Each row is a point on a landscape with many valleys, with its height.
From any point a ball rolls to the lowest of the 4 points nearest to it. It stops when none of these is lower. Distance is the straight distance between rows; heights are no part of it.
beb h=500: [150 108 167 138 192 137 114 100 126 145 127 134 150 128 132 112 121 100
  98 161 132 139 148 150 117 116 141 127 116 159 128 114 156 191]
daduz h=453: [131  93 119 160 128 160 116 170 132  62 137  71 144 134 139  98 131 214
 174 108   8 138 166 159 119 124 117 197 151  56 108 157  86  72]
piz h=469: [114 125 113 112  97 117 179 162 189 187  80 130 161  94 107 110 129 110
 122  83 123 112 120 136  79 199 109 103  64 127 170 125  94 109]
Kilup h=297: [124 143 117 112  81 126 102 140  65 137 146 172 104 168 136 116 127 126
 124 159 153 112 121 105 134 100 161 133 123 119 111 121 148  96]
Nove h=203: [133  98 135 139  82 150 135 161 103 136 102 102 154 122 161 148 111 129
 138  82  35 100 132 124 101 118 109 163 100 114 154 134  89  80]
Deg h=387: [125 136  90 167 124 148  74 104  66  95 126 144 136 173 143  77 134 164
 132 168 108 139 163  89 112 109 148 144 114  95 126 121 130  98]
pepi h=459: [167  90 159 115 195 128 151 111 135 193 116 128 138 115 122 117 123  99
  76 142 115 118 139 153 114 105 142 145 101 171 108 120 169 191]
fomar h=333: [148 141 121 145 151 148 133 142  68 116 138 150  93 158 146 177 103 144
  78  90 181 162 106 104 174 163 120 136 222 163 100 182 159  15]
takad h=323: [184 106 158 152 207 128 115  74 117 116 120 153 150 127 139 121 133 132
  97 159 142 130 144 104 110 130 119 115 113 166 144 131 137 156]
laku h=303: [127 130 128  90  82 115 131 126 110 121 129 116 119 126 134 148 113 100
 143 160 115  79 100 134 141 102 135 127 112 141 121 110 126 155]
fireb h=256: [108 152 109 138 136 141 111 111  59 117 132 175 109 185 146 128  95 136
  74 122 209 202 135 104 154 156 115 116 184 148 111 175 152  77]
Gurab h=417: [ 57 150  97 117  74 101 171 171 202 158  74 108 153  95  74 130 124 111
 131  76 140  81  97 138 106 185 114 109  82 117 163 126  75  73]
nug h=496: [135 107 121 105 249  89 156 130 183 173 178 165  69 122  87  78 125 101
  23 123 209 120 125 136 128 119 159 126 192 179  55 143 161 127]
Sada h=141: [153 105 135 118  95 141 146 142 110 145 105 108 147 115 151 147 111 116
 139 110  67 103 121 124 113 118 107 137  93 133 161 125 104 115]
lofe h=412: [146 130  96  73 131 102 203  90 179 164  90  82 107  70 108 166 124 124
 136 112 130 105  77 141 154 148 102  83 123 150 118 120 157 175]
butud h=432: [117 101  72 161 119 159  96 134  92  89  95 109 136 178 142  67  88 166
 161 145  32 144 169  90 104 109 125 185 115  77 121 135  84 113]
vafa h=343: [134 102 124  98  72 118 174 158 139 189  88  87 137  83 122 169 116 112
 131  52  80  91 107 130 118 135 105 139  93 138 165 134  92  83]
nezod h=83: [115 117 126 110 113 150 121 140 108 143  96 133 151 153 152 113  90  86
 126 137  71 123 135 134 105 105 130 162  97 130 135 114 116 172]
puv h=376: [152 117 148 152 195 129 102  85 107 141 134 157 151 161 127  98 134 117
  69 164 159 137 157 106 110 110 157 134 120 164 138 123 152 155]
pavi h=157: [111 121 122 135 103 150  79 111 113  36 144 120 122 107 146 103 115 150
 181 159  98 167 157 121 127 119 115 131 115  81 115 143  97 149]
kez h=440: [134 116  63 192 133 159  85  86  87  85 116 102 144 166 128  54 116 186
 146 163  69 158 181  90 100 116 118 172 126  86 125 132 110 130]
maf h=408: [112 110  94 141 107 153  86 129  85  87 107 132 136 167 150  75 101 148
 154 162  72 140 160  99 109 103 144 167 110  83 119 129 105 121]
niduz h=362: [112 159 145 106  95 134 134 109 141  62 128 107 117  91 130 162 117 104
 165 162 142 127 103 152 158 137 112 102 124 121 118 130 136 193]
bidul h=465: [ 87 147  99 100 102 113 185 159 203 183  79 119 159  95  95 115 119 105
 118  80 135 100 104 148  92 204 118 111  75 128 162 122 102 114]
dugi h=294: [ 99 128 178 144 102 117 174 171 188 113 117  70 169 106 129 161 202 184
 192  43  86 165 110 160 130 140 123 157 151  91 166 155 102  90]
kovi h=218: [184  88 135 116 131 143 159 110 109 188  91 129 153 111 144 126 111 107
  99 101  69 111 129 118  87 118 117 147  67 158 151 121 126 145]
Gofo h=243: [113 147 132 139 178 126 125 120 100 181 145 176 108 199 110  99 113 108
  44 129 214 175 144 121 125 122 153 134 161 158 115 147 168 128]
bine h=276: [176 115 146 139 156 120 121  92  97 114 136 147 132 116 141 144 132 131
 122 159 135 104 121 103 122 118 131 112 113 158 147 122 125 133]
kofe h=281: [104 112 136 104  71 147 117 167 125  65 119  93 136 123 152 141 113 139
 184 138  65 122 137 133 144 111 121 149 115  93 120 131  89 106]
lumi h=338: [125 155 125 102 113 130 182 115 174 117  99  95 127  79 113 174 121 117
 165 129 144 130  92 157 146 168 100  84 119 133 137 127 146 185]
Nemi h=516: [125 110 154 143 193 131 125 129 112 205 138 147 107 167  96  96 136  94
  46 139 163 124 145 141 124  85 178 152 132 150  91 113 181 170]
lazi h=378: [176  99 134 114 157 116 140  91 103 181 125 153 130 130 131 117 120 102
  78 135 116  96 125 114 107  96 143 148  84 166 125 111 147 164]
fefad h=326: [169 109 112  85  99  93 142 110 110 174 146 113  93 102 119 157 141 108
 113 112 113  45  93 106 143  80 144 134 113 152 120 101 132 122]
mavib h=358: [129 127 116  98  83 116 185 131 160 146  95  79 122  76 109 186 126 116
 165 106 120 112  87 145 153 139 108  95 113 143 149 123 124 136]
doki h=611: [132 124 147 115 150 139 125 119 121 162 119 132 139 145 131 113 105  86
 102 157 120 115 127 161 121 102 151 149 115 145 117 105 161 200]
Rus h=344: [121 121 130 120 101 145 119 128 114  91 115 121 149 129 152 123 105 109
 159 158  88 134 134 139 118 112 120 133 104 121 140 114 117 153]
Nisa h=332: [152 147 108 128 148 112 126 127  86 141 165 189  87 156 122 145 120 132
  86 125 204 128 107  87 143 137 142 116 162 163 121 142 148  58]
Fudin h=497: [116 132 115 121 117 120 184 156 206 176  87 135 163  90 104 102 150 118
 136 102 137 127 121 149  78 210 118  91  67 127 160 123 109 130]
bovur h=327: [169 121 125  97 144 101 142  95 120 154 146 143 110 116 124 139 122 105
 100 153 142  74 105 122 130 103 136 118 113 166 122 108 143 160]
vuf h=232: [130 147 148 150 126 126  75 130  84  82 173 158 117 139 135 144 167 168
 142 149 162 113 130 106 152 138 159 133 150 115 113 134 142  60]
Gitis h=291: [103 140 124  90  61 137 156 147 152  94 102  85 135 107 128 168 102  98
 170 139 106 107  96 155 154 130 107 115 113 128 125 129 117 151]
mafu h=322: [102 155 150 128 100 123  74 103 119  26 159 134  99  94 142 143 137 121
 162 165 156 142 127 123 155 131 121 112 125 101  95 137 121 165]
doka h=335: [102 147 130 133 146 131  94 113  93 144 144 173 126 180 129  89 124 105
  94 168 181 150 145 126 126 109 165 139 139 131 116 121 156 157]
zal h=252: [167 117 140 114 117 113 132 115 105 129 139 117 123 101 136 164 137 132
 141 144 117  81 107 113 142 105 129 117 113 147 144 118 121 122]
zudi h=341: [141 143 122 143 161 106 104 119  93 105 169 189  92 145 126 143 131 125
 104 133 222 129 112  94 145 162 142 103 169 155 119 152 135  70]
tabuv h=380: [ 74 154  97 137  82 121 168 175 205 114 103 123 158 106  95 115 132 118
 159  91 127 132 117 147  90 188 101  91  87 102 168 122  76 101]
dop h=272: [155 133 138 114 133  84 124 110 125 115 165 126  90 104 117 173 158 126
 143 148 174  67  97 106 166 114 137 102 151 155 113 111 127 127]
ves h=477: [120  92  90 159 100 159 134 189 159  55 142  87 114 127 119 103  93 211
 191  87  41 179 169 139 112 144  80 169 139  63 104 161  58  72]
fuf h=312: [ 70 126 110 140  73 127 146 208 190  99 129 106 153 124 122 131 129 162
 168  53  87 148 145 144 104 156  85 123 116  84 146 138  48  39]
zok h=625: [145 119 146  99 180 131 161 114 156 160 131  98 124 100 118 138 106  98
  98 150 133 103 111 189 142 135 139 120 141 153  99 114 182 211]
Gono h=418: [119 133 137 118 198 111 132 127 140 173 173 155  84 145  88  99 123  91
  49 153 204 105 117 174 141 117 163 123 183 154  79 122 181 168]
moso h=495: [117 118  89 148 107 165 120 150 159  91 118 119 149 135 143  85  77 146
 184 120  59 199 166 140  93 150  78 145 124  95 140 140  82 141]
gupov h=499: [105 131 107 127 105 171 129 149 168  89 117 123 155 120 144 102  86 121
 173 124  81 192 158 162 105 153  85 130 116 103 143 132  99 171]
das h=339: [168 113 146 112 214  95 134  85 142 129 144 156 117 111 124 130 130 113
  92 162 183 106 120 123 130 129 135 110 132 183 112 127 141 171]
vosif h=271: [118 108 157 127  87 142 129 169 130  94 125  77 150 115 152 160 145 161
 181 108  59 124 129 142 135 111 121 154 130  98 145 130  97  83]
nuvip h=420: [115 122 114 124  94 154 139 164 147 131  94 125 161 135 154 120  82 116
 147 102  61 154 143 142  97 144  85 134 101 114 166 130  82 118]
pifan h=392: [169 115 147 117 178 115 129  96 118 155 136 146 132 129 127 121 117 106
  94 160 144 107 130 129 119 105 141 128 109 171 126 119 150 175]
bital h=541: [ 95 135 151 139 168 138  94 131 111 148 145 145 121 162 114  97 124  85
  86 176 170 136 142 171 139 105 174 140 153 131  96 116 171 194]
Nopa h=368: [123 138 119 145 196 115 119  99 110 123 155 182 111 171 118 109 110 102
  71 124 245 175 129 104 129 173 141 114 176 169 123 167 144 101]
fesuv h=347: [ 75 125 118 158  80 113 160 189 206 121 110 109 157 102  96 129 166 144
 158  66 121 121 115 133  92 169 115  96  96 101 174 126  53  58]
gako h=481: [ 96 128 101 153 134 147  91 127  84 160  87 142 145 207 149  61 125 106
 102 134  70 151 160  82  91  91 170 196 104  98 115 109 130 162]
Riso h=287: [171 131 141 137 153  96 115 128 107 148 176 147 102 119 125 166 175 162
 114 122 160  64 107  91 156 117 164 139 159 143 127 120 148  55]
Bino h=314: [113 162 127 120  96 123  86 129  80  99 167 183  93 155 132 130 128 135
 129 155 209 150 120 113 149 140 141 105 155 123  94 147 143  88]
fos h=345: [138 137 138 121 138 115 107  98 108  98 152 153 118 126 134 138 127 111
 130 174 169 107 118 130 134 121 138 110 128 151 125 119 133 160]
relo h=279: [ 95 123 146 142  74 128 164 190 182 113 116  81 153 104 123 165 160 158
 183  63  83 148 121 150 124 142 106 129 123  96 166 139  79  66]
deru h=422: [ 99 146  97  97  82 118 197 148 191 170  77  96 143  89  89 147 123 109
 145  85 132 112  90 147 121 184 110  93  92 131 158 128 117 116]
lun h=423: [111 124 122 137 135 143  95 119  91 151 111 147 146 183 147  85 117 101
 104 156 107 141 153 116 104  92 166 166 106 118 127 111 144 172]
Bago h=470: [137 119 127 172 161 158  74  76 111  88 131 129 156 139 139  82 123 144
 141 163 113 179 176 117 105 122 115 135 129 118 147 126 126 172]
Boga h=320: [123 106 128 131 137 158 119 138 111 168  86 127 166 156 154 104  91  78
 111 115  52 140 154 132  92 111 126 170  94 131 138 114 121 175]
midu h=308: [ 78 147 124 151 162 122  74  90 104 106 159 180 125 175 128  91 118 115
  84 132 231 206 154 120 142 164 140 113 172 139 115 165 146 124]
vobot h=388: [111 137 119 131  83 119 182 160 187 138  89 101 132  76  99 168 155 130
 177  91 136 134  94 142 129 169 106  78 100 119 170 130 111 111]
rel h=246: [100 140 131 119  75 148 141 148 155  63 113  99 134  94 140 157 115 120
 188 130 103 155 123 151 139 138  94 105 110 102 138 131 102 144]
Rebu h=240: [153 128 114 145 114 132 112 117  59 150 131 163 126 159 136 121 134 134
  98 136 112  88 125  89 111  94 155 150  93 131 138 113 150  89]
fip h=226: [163 128 141 107 153 125 179 115 169 153 100 117 142  85 130 146 133 123
 142 130 138 141 114 155 121 160  95  90 100 151 146 128 146 175]
paze h=379: [108 122 111 148 133 153  67  94 110  68 140 133 140 137 141  74 112 139
 162 172 114 178 171 122 124 120 127 145 123  98 116 132 116 176]
sife h=239: [132 135 151 126 108 103 172 120 160 114 106  84  97  62 104 212 163 140
 186 118 143 119  91 124 179 135  99  81 144 131 136 136 129 153]
sobus h=249: [144 153 138 103 152 102 170  82 166  99 111 107  95  70 112 185 133 123
 153 138 172 113  90 139 165 157  94  72 142 147 115 134 149 198]
vek h=542: [164  93 145  97 229 100 164 110 162 190 149 126  98  96 111 109 122 110
  49 136 139  89 129 164 132 104 148 136 131 168  59 114 181 182]
mov h=285: [175  93 148 123 154 150 163 124 147 191  84 129 170 114 140 112 115 111
 106 109  86 152 145 144  79 145 108 127  73 153 148 122 144 157]
nuri h=374: [151 128 129 171 132 144  82 110  79  78 145 139 136 137 144 120 147 166
 142 162 116 119 145 103 119 114 138 131 125 111 143 123 125  94]
Vuso h=373: [114 128 100 147 105 166 113 127 157  61 134 114 136 101 145  96  93 138
 187 131  86 216 165 143 106 145  80 135 120  83 131 142 101 173]
fuv h=404: [126 144  97  77  91 112 190 110 172 144  90  71 117  86  95 173 110 113
 157 116 126  98  74 153 160 145 110  92 132 143 128 122 152 173]
zag h=410: [101 147 105 152 120 144  51  98  73  67 151 164 112 154 137  82 135 172
 138 158 159 173 162  95 137 140 146 122 137  81 102 144 136  89]
figeg h=238: [114 158 113 120 128 146 143 111  57 159 121 171  93 213 146 126  82 126
  53 113 193 202 122 109 155 120 109 138 181 151  97 168 159 105]
kibel h=361: [111 149 114 149 150 140  92 100  78 147 133 167 139 194 134  79 127 124
  88 153 169 164 160  99 115 109 162 143 125 120 130 124 154 137]
big h=426: [ 97 142 112 106  86 149 163 165 170 124  96 114 157 113 137 132  90 104
 163 108  92 148 127 160 110 162  92 114  96 114 159 125  98 136]
dap h=512: [ 79 152 118  91  95 161 159 162 174 115  91 106 160 122 137 135  78  91
 154 119 100 145 118 184 124 167 103 128 115 110 133 129 123 178]
sigun h=342: [133 118 155 105 124  68 143 109 184 151 117  61  99  75  82 201 191 147
 181  99 125  88  83 112 209  89 130 128 200 138 112 120 146 137]
Leb h=363: [132 140 118  82  82 100 135 116 124 121 142 109 101 118 119 152 121 101
 144 162 140  65  85 134 154 101 139 113 139 141 102 106 136 156]
Nur h=464: [107 139 136 117 114 145  89 105 114  75 134 139 136 127 147 110 113 109
 154 181 135 148 137 148 133 120 132 131 119 110 118 123 127 188]
tuza h=750: [ 98  99 115 169 156 169  88 133 138 138 100  99 168 170 140  71  98 117
 140 143  64 193 191 133 109 112 135 177 143 104 118 117 119 191]
Sonu h=280: [184 120 114  96 149  87 142  93 115 160 158 157  92 112 116 138 135 120
  87 135 150  67  97  94 135  96 142 118 121 169 118 108 140 124]
Ruvod h=331: [ 70 109 127 115  86 133 146 218 186  95 127  89 148 139 137 129 114 176
 164  46  57 153 156 158 128 134  80 158 132  70 124 147  48  38]
zotu h=394: [ 73 133 114 119  64 106 173 181 182 183  80  92 142  80  85 153 133 121
 137  51 121  90 105 134 117 163 116 120  98 120 166 137  73  50]
lero h=22: [167 127 150 137 137 134 166 121 153 121 109 123 139  82 140 162 145 141
 166 124 127 150 120 132 116 155  86  72 100 137 170 133 119 148]
Fabaf h=244: [155  97 163 140  97 140 158 158 126 148 116  78 165 100 152 162 158 161
 151  68  48 106 119 140 115 130 122 152 122 120 168 140 101  69]
fedi h=260: [123 126 118 157  88 145 152 171 173  92 123 113 144  93 131 132 142 152
 187  87  97 173 133 140  93 160  82  94 109  96 171 136  81 102]
mamo h=257: [183 120 137 151 164 118 123  94  87 125 136 155 132 130 135 137 142 146
  97 149 138  87 123  89 119 113 141 122 110 155 149 118 131 105]
bebo h=439: [ 90 166  64 167 142 150  77  85  68 128 117 143 136 197 137  54 127 176
 102 139 165 204 189  82 140 140 141 138 145  78 107 144 146 109]
fozim h=429: [107 153 141 117 152 112  99 103 122 118 165 160 105 143 113 110 121  94
 100 170 206 124 120 158 144 130 151 121 153 144 101 129 152 183]
gil h=288: [148 114 162 114 104  99 148 132 137 136 131  80 122  87 124 196 167 142
 172 117 110  83  99 122 164 103 127 125 140 142 144 118 123 118]
raf h=372: [145 133 122 137 167 123 121 100  90 168 145 182 122 174 118 101 130 114
  66 141 176 126 134 101 111 103 159 143 117 160 125 125 162 130]
Vitu h=304: [145 152 149 125 144  99 104 149 114 125 185 156  96 134 126 173 179 158
 129 111 197  99 102 101 169 152 160 143 199 140 103 140 153  49]
Bav h=337: [114 148 111 127 113 137 110 124  69 169 124 182 113 198 133  97 123 115
  87 149 151 141 132 105 118  95 163 149 116 125 116 120 161 132]
pase h=206: [172 100 143 111 107 117 167 124 128 163 112  97 127  86 138 174 132 127
 141 106  97  94 102 120 132 116 109 117  98 153 160 121 115 117]
Metif h=416: [158 107 119 162 135 160 112 103  79 124 105 131 162 153 150 104 119 136
 118 143  68 123 146 102  91 100 132 146  99 129 157 115 121 130]
notat h=498: [123 115 137 126 139 164 132 150 147 162  87 119 168 138 145 110  91  88
 128 122  68 161 152 158 101 134 115 151 107 129 146 115 130 179]
muv h=278: [165 125 132 110 193  77 139  85 149 102 148 150  85  91 119 157 138 114
 121 151 199  83  98 105 159 144 124  88 156 170 106 128 120 166]
Bupa h=106: [109 118 156 145 167 149  91 114 120 122 132 131 146 144 131 104 117  96
 114 170 137 154 156 169 131 111 155 135 140 130 113 119 153 204]
musi h=248: [163 142 105  94 149  86 136 113 122 152 174 174  76 140 115 129 124 113
  90 142 200  92  94 110 139 118 145 104 162 168 105 119 145 120]
zerur h=251: [121 120 177 137 110 132  97 145 118  62 155  93 137 111 149 146 177 179
 183 128  83 120 136 133 144 117 144 158 139  87 123 137 120  95]
zuvi h=237: [135 135 175 135 119 118  93 139 105  99 166 112 132 123 143 150 194 170
 153 139 116  88 120 122 151 114 165 165 148 106 124 125 140  79]
reret h=382: [176  91 169 137 195 137 139 102 139 171 108 130 159 120 138 119 126 118
  98 145 111 151 158 143 104 126 125 125 104 165 132 124 157 177]
mude h=302: [110 110 152  98  62 118 159 164 153 145 106  62 139  92 122 194 133 122
 171  88  86  98 106 140 157 113 117 139 130 130 151 130 108  96]
futel h=336: [137 150 123 152 149 124  93 106  80 107 154 181 118 156 132 121 133 141
  98 152 192 131 133  94 128 133 145 118 140 145 132 135 144  82]
ruk h=441: [ 88 131 149 164 179 141 120 153 109 207 144 151  90 180  91  99 135  97
  37 133 194 152 149 150 142  89 176 133 166 133  86 127 184 154]
rerif h=224: [126 128 152 120  85 134 132 139 129  80 126  97 132  98 143 173 129 131
 181 140 100 120 110 137 149 116 118 117 120 122 140 126 109 134]
Taz h=195: [110 153 163 103  77 119  75 161 101  88 172 143  98 134 129 139 169 165
 160 147 169 124 127 121 168 128 165 132 152  90  74 146 149  75]
buk h=334: [151 127 141 157 151 134  86  88  99  75 144 147 138 127 148 122 133 139
 138 168 137 133 143 109 120 122 123 113 118 135 147 127 123 140]
kiz h=375: [169 111 120  77 141 112 190 109 165 190  97 102 129  76 128 145 114 114
 113 110 119 110 102 151 128 142 108 107  93 157 129 119 147 172]
tideg h=313: [123 139 166 108  85  92 126 131 145  97 143  77 103  91 107 197 171 135
 181 134 143  81  92 122 189  99 134 128 165 130 104 124 133 128]
nolup h=169: [155 136 159 129 143 112 144  99 142  90 122 125 112  68 127 189 150 131
 165 137 160 124 108 121 151 144  92  78 125 138 136 138 118 169]
lumu h=259: [139 142 135 112  92 103 105 135  99 124 170 144  91 132 124 154 155 134
 136 154 169  81 101 108 153 108 160 124 147 136 103 116 143  92]
binur h=490: [ 97 116 104 118  89 154 122 175 140 108  89 122 149 154 166 111  63 123
 153 107  36 147 150 128 104 127  80 164 105  98 133 130  66 110]
luvis h=486: [128 136 134 104 147 119 126 121 115 165 148 155 108 151 112 107 114  86
  85 164 165 104 117 156 131 104 163 143 133 148 104 108 171 187]
Vade h=435: [140 110 131 141 135 170 134 137 157 146 100 122 180 130 143  99 105 115
 143 120  81 188 164 157  79 151  97 124 114 127 160 121 129 165]
dor h=814: [ 97 106 151 153 159 185 105 168 140 157  93 105 154 139 137 107  98  84
 119 138  77 162 165 176 123 117 146 152 139 115 113 109 149 200]
Vude h=262: [129 106 154 147  95 138 149 173 145 118 127  81 161 106 147 162 161 167
 174  77  59 134 126 149 117 134 110 140 127 104 165 140  97  74]
tepop h=295: [ 94 112 140 142  97 133 157 199 177 106 131  74 170 137 144 130 154 189
 170  40  50 157 140 169 110 141 105 169 146  76 145 155  70  46]
Gites h=305: [120 131 202 129 114 101 154 133 166 118 129  70 150 101 127 186 205 177
 193  88 102 127 101 145 167 117 132 170 162 111 150 144 125 128]
Dafiv h=381: [147 125 131 111 210  94 138 104 136 168 163 175 101 145 101  99 124 103
  52 148 199 113 127 131 124 120 158 132 150 178  94 126 160 154]
kom h=265: [151 120 174 145 121 116 162 137 151 117 118  91 117  69 123 206 187 163
 190  98 124 123 107 125 157 132 101  97 136 125 153 134 114 124]
Miba h=242: [154 107 121 163 109 161 120 135 111  95 117 110 157 124 160 123 120 160
 162 122  53 142 144 123  97 126  99 127 113 112 163 132 100 104]
filil h=268: [120 149 155 136 117 115  74 115  99  58 176 157 102 114 135 152 155 134
 149 159 182 117 123 110 153 133 140 108 143 124 108 138 126 116]
fub h=591: [105 105 121 184 168 158  75 121 115 159 103 102 160 192 134  66 135 114
 107 148  87 175 197 104 113  90 168 178 138 107 120 106 136 183]
las h=225: [124 143 171 124 107 112  85 148 103  84 178 127 116 126 137 155 186 168
 162 146 147  98 121 116 161 121 166 150 157 105 104 131 144  81]
tul h=329: [166 125 104  82 130  65 130 106 158 163 170 122  63  97 103 157 168 129
 101 108 155  43  85  84 177  85 150  95 179 148  91  96 131 103]
Faf h=389: [ 68 146 128 160 168 140  79 100  95 152 141 159 137 198 135  77 126 129
  71 125 222 221 179 120 151 142 150 128 177 116 106 153 158 135]
pak h=434: [128  99  87 165 114 159  80 124  97  53 134  97 120 138 132  75 119 199
 180 155  56 149 173 107 119 117 125 168 132  66 105 143  95  98]
baf h=318: [132 161 116 144 118 137  99 132  59 131 148 175 107 172 137 128 133 156
  99 138 172 136 134  96 142 128 150 124 145 125 118 143 158  48]
bev h=443: [147 128 114  84 197  93 150 112 160 183 174 161  78 133  91  92 124  92
  46 136 186  84 105 150 127 106 155 121 167 161  75 110 173 168]
kovar h=328: [111 153 135 105  94 118  90 115 103  78 161 155 102 135 130 128 125 111
 145 180 176 109 115 133 151 119 143 113 131 123  99 129 134 154]
posan h=161: [148 127 147 148 114 144 127 128 126  75 126 111 133  93 151 161 141 146
 181 134 100 147 128 130 126 131  96  99 117 114 160 134 106 134]
Punun h=324: [150 158 119 167 153 139 108 136  68 136 146 171 112 154 130 149 145 164
  77 119 169 128 125  94 151 143 151 135 161 138 124 147 170  17]
mar h=217: [109 140 129 149  81 151 137 158 163  54 128 102 122  76 138 152 139 148
 199  99 105 185 135 141 120 148  82 101 116  83 151 146  95 127]
pava h=275: [104 151 131 122 153 128 126 135 105 196 151 180  89 191 108  95 116  94
  56 137 208 162 130 150 136 100 153 140 173 143  96 132 180 148]
vezi h=266: [ 99 120 120 124  71 153 141 182 159  74 118  98 139 111 143 142 110 145
 190 102  68 158 145 145 121 137  85 129 113  86 144 138  74  93]
Kito h=142: [ 95 158 128 125 145 130 107 120  95 156 150 181 105 189 126  94 110 107
  71 141 220 186 133 136 142 130 145 125 175 142 103 149 167 136]
Nogil h=289: [110 115 163 114  75 115 157 157 158 122 112  64 134  84 119 195 157 138
 190 105  97 117  97 143 166 114 118 133 135 121 143 133 117 108]
dogep h=319: [166 139 122 140 170 107 126 137 106 131 170 175  87 134 121 168 149 141
  95 109 202 106 102  86 154 158 154 123 191 157 121 145 144  28]
kap h=466: [117 140 141 146 158 127  71  81 107  83 153 161 136 139 133 101 129 115
 121 177 170 156 147 128 132 129 142 119 132 128 127 129 141 174]
Gav h=460: [108 135 132 103 115 140 124 126 125 125 122 124 139 138 136 122 100  83
 130 170 119 113 121 166 130 114 141 143 122 131 113 115 141 203]
nesef h=595: [ 71 152 102 140 118 167 134 185 207 133 113 132 169 133 121  82  84 108
 148  98  90 183 164 176  92 187  91 137 119  90 147 121 101 152]
lisuk h=424: [149 109 116 147 124 147 114 108  71 155  94 145 152 171 145  97 118 103
  98 121  68 105 141  92  91  94 146 173  74 135 143 114 130 138]
novag h=403: [144 123 126 128 155 124 130 108  92 194 132 172 121 166 116 100 127  92
  65 128 138 112 130 111 107  84 167 160  96 153 114 109 167 164]
pelim h=526: [102 125  93 173 155 151  64  82 103 111 124 114 160 178 131  46 123 154
 137 168 107 182 197  95 113 112 146 165 138  93 120 121 129 170]
topo h=385: [150 120 120 175 146 152  87  85  94  82 124 128 154 140 145  99 127 157
 141 164  94 147 159 104 107 115 120 126 117 116 150 123 124 139]
zit h=393: [166 118 101  67 121  85 171  87 153 161 122  96  90  80 113 156 126 111
 118 122 122  62  83 124 157 102 118  97 134 160 114 103 137 162]
dodu h=391: [127 154 104 173 120 159  85 127  53 118 127 147 124 167 138 101 157 181
 102 147 117 125 155  96 130 119 162 144 128  91 121 132 157  39]
Nez h=117: [100 135 140 176 195 142  76  99 103 150 140 143 151 188 120  78 145 124
  65 145 191 183 190 113 130 118 168 131 154 129 118 126 162 150]
Zizu h=427: [ 79 149  89 133  98 139 139 183 203 135 110 138 167 132 121  92  98 120
 145  83  97 150 146 148  73 182  77 117  96 101 164 121  68 103]
bip h=255: [182 124 117 132 150 105 130 103  86 164 152 173 103 136 121 131 138 135
  75 127 151  76 111  83 124 103 157 135 108 161 129 115 146  93]
delup h=371: [114 121 134 129  79 110 186 168 180 171  87  90 137  75 103 165 164 142
 166  72 117 118 100 134 120 160 119  96  97 123 177 137  90  76]
funa h=210: [146 113 129 124  88 130 120 136  82 135 123 131 129 138 146 139 119 111
 132 142  87  80 118 111 115  89 145 154  96 130 137 114 124 112]
kugi h=504: [110 149 129  97 132 152 182 141 180 145 103  91 149 103 116 144 104  99
 139 118 127 137 108 199 130 182 121 108 122 126 127 121 168 193]
neti h=444: [ 40 175  92 121  94 125 143 181 222 124 106 136 168 140  99  94  93 111
 121  83 126 107 137 157  92 192  88 124  89  93 152 118  66 102]
Zad h=448: [156 125  92  57 162  77 177  64 182 151 125  98  84  85 110 137 129 120
 100 127 141  62  79 131 162 115 112  82 163 153  84 103 153 189]
mef h=284: [ 87 116 130 116  71 138 141 200 147 126 103 100 154 133 155 144  96 135
 146  60  50 125 142 139 117 132  82 154 115  91 145 140  55  50]
Popif h=299: [155 143 104  83 117  72 135 110 145 146 168 130  70 111 104 147 143 116
 113 133 174  53  84 103 163  93 142  95 170 156  94 102 138 122]
Zez h=340: [157 132 129  87 167 105 185  95 175 152 107 103 120  72 119 162 127 122
 137 136 149 122 100 156 149 155 101  80 123 160 120 125 159 195]
Mizi h=176: [176 110 141 145 145 152 140 106 129 126 107 130 162 115 151 127 125 139
 140 135  92 156 146 132  92 139  93 102 103 138 172 125 122 146]
Tib h=356: [124 157 119 104 115 110 109 118  95 144 161 180  98 166 121 111 120 104
 101 169 195 120 114 129 131 113 148 119 142 143 106 122 153 142]
Feri h=321: [124 132 128 122 202 106 133 113 134 160 167 181  89 162 101 102 112  94
  56 132 237 151 123 132 126 143 148 119 183 176 101 154 158 126]
roko h=325: [118 127 106 140  91 149 154 172 175 127 116 130 162 118 135 110 121 133
 164  89  83 164 141 142  74 174  84  99  93 110 179 129  79  99]
tovil h=234: [165 123 149 120 157  86 148 100 144 112 133 114  93  74 116 195 160 136
 154 132 162  81 102 103 176 127 109  89 152 153 122 122 118 145]
seg h=241: [170 112 144 143 124 120 115 121  86 129 143 132 126 120 140 153 152 151
 128 142 108  75 113 101 135 103 149 136 114 138 146 115 132  92]
Tago h=202: [167 138  90  96 155 100 153 115 115 187 171 198  64 155 110 117 110 112
  52 100 192 118 101  94 130 110 133 116 160 175  98 134 157  93]
bizil h=386: [149 119 117 192 129 155  91 130  75  99 124 101 153 141 142  99 162 185
 124 139  41  96 153 120 113 111 148 173 126  87 135 123 130  59]

For each start below, name the point where the ball stops.
bev => Kito
vek => Kito
futel => Taz
puv => Sada
fozim => Sada
Bago => Sada
big => lero
zit => Sada
nuvip => lero
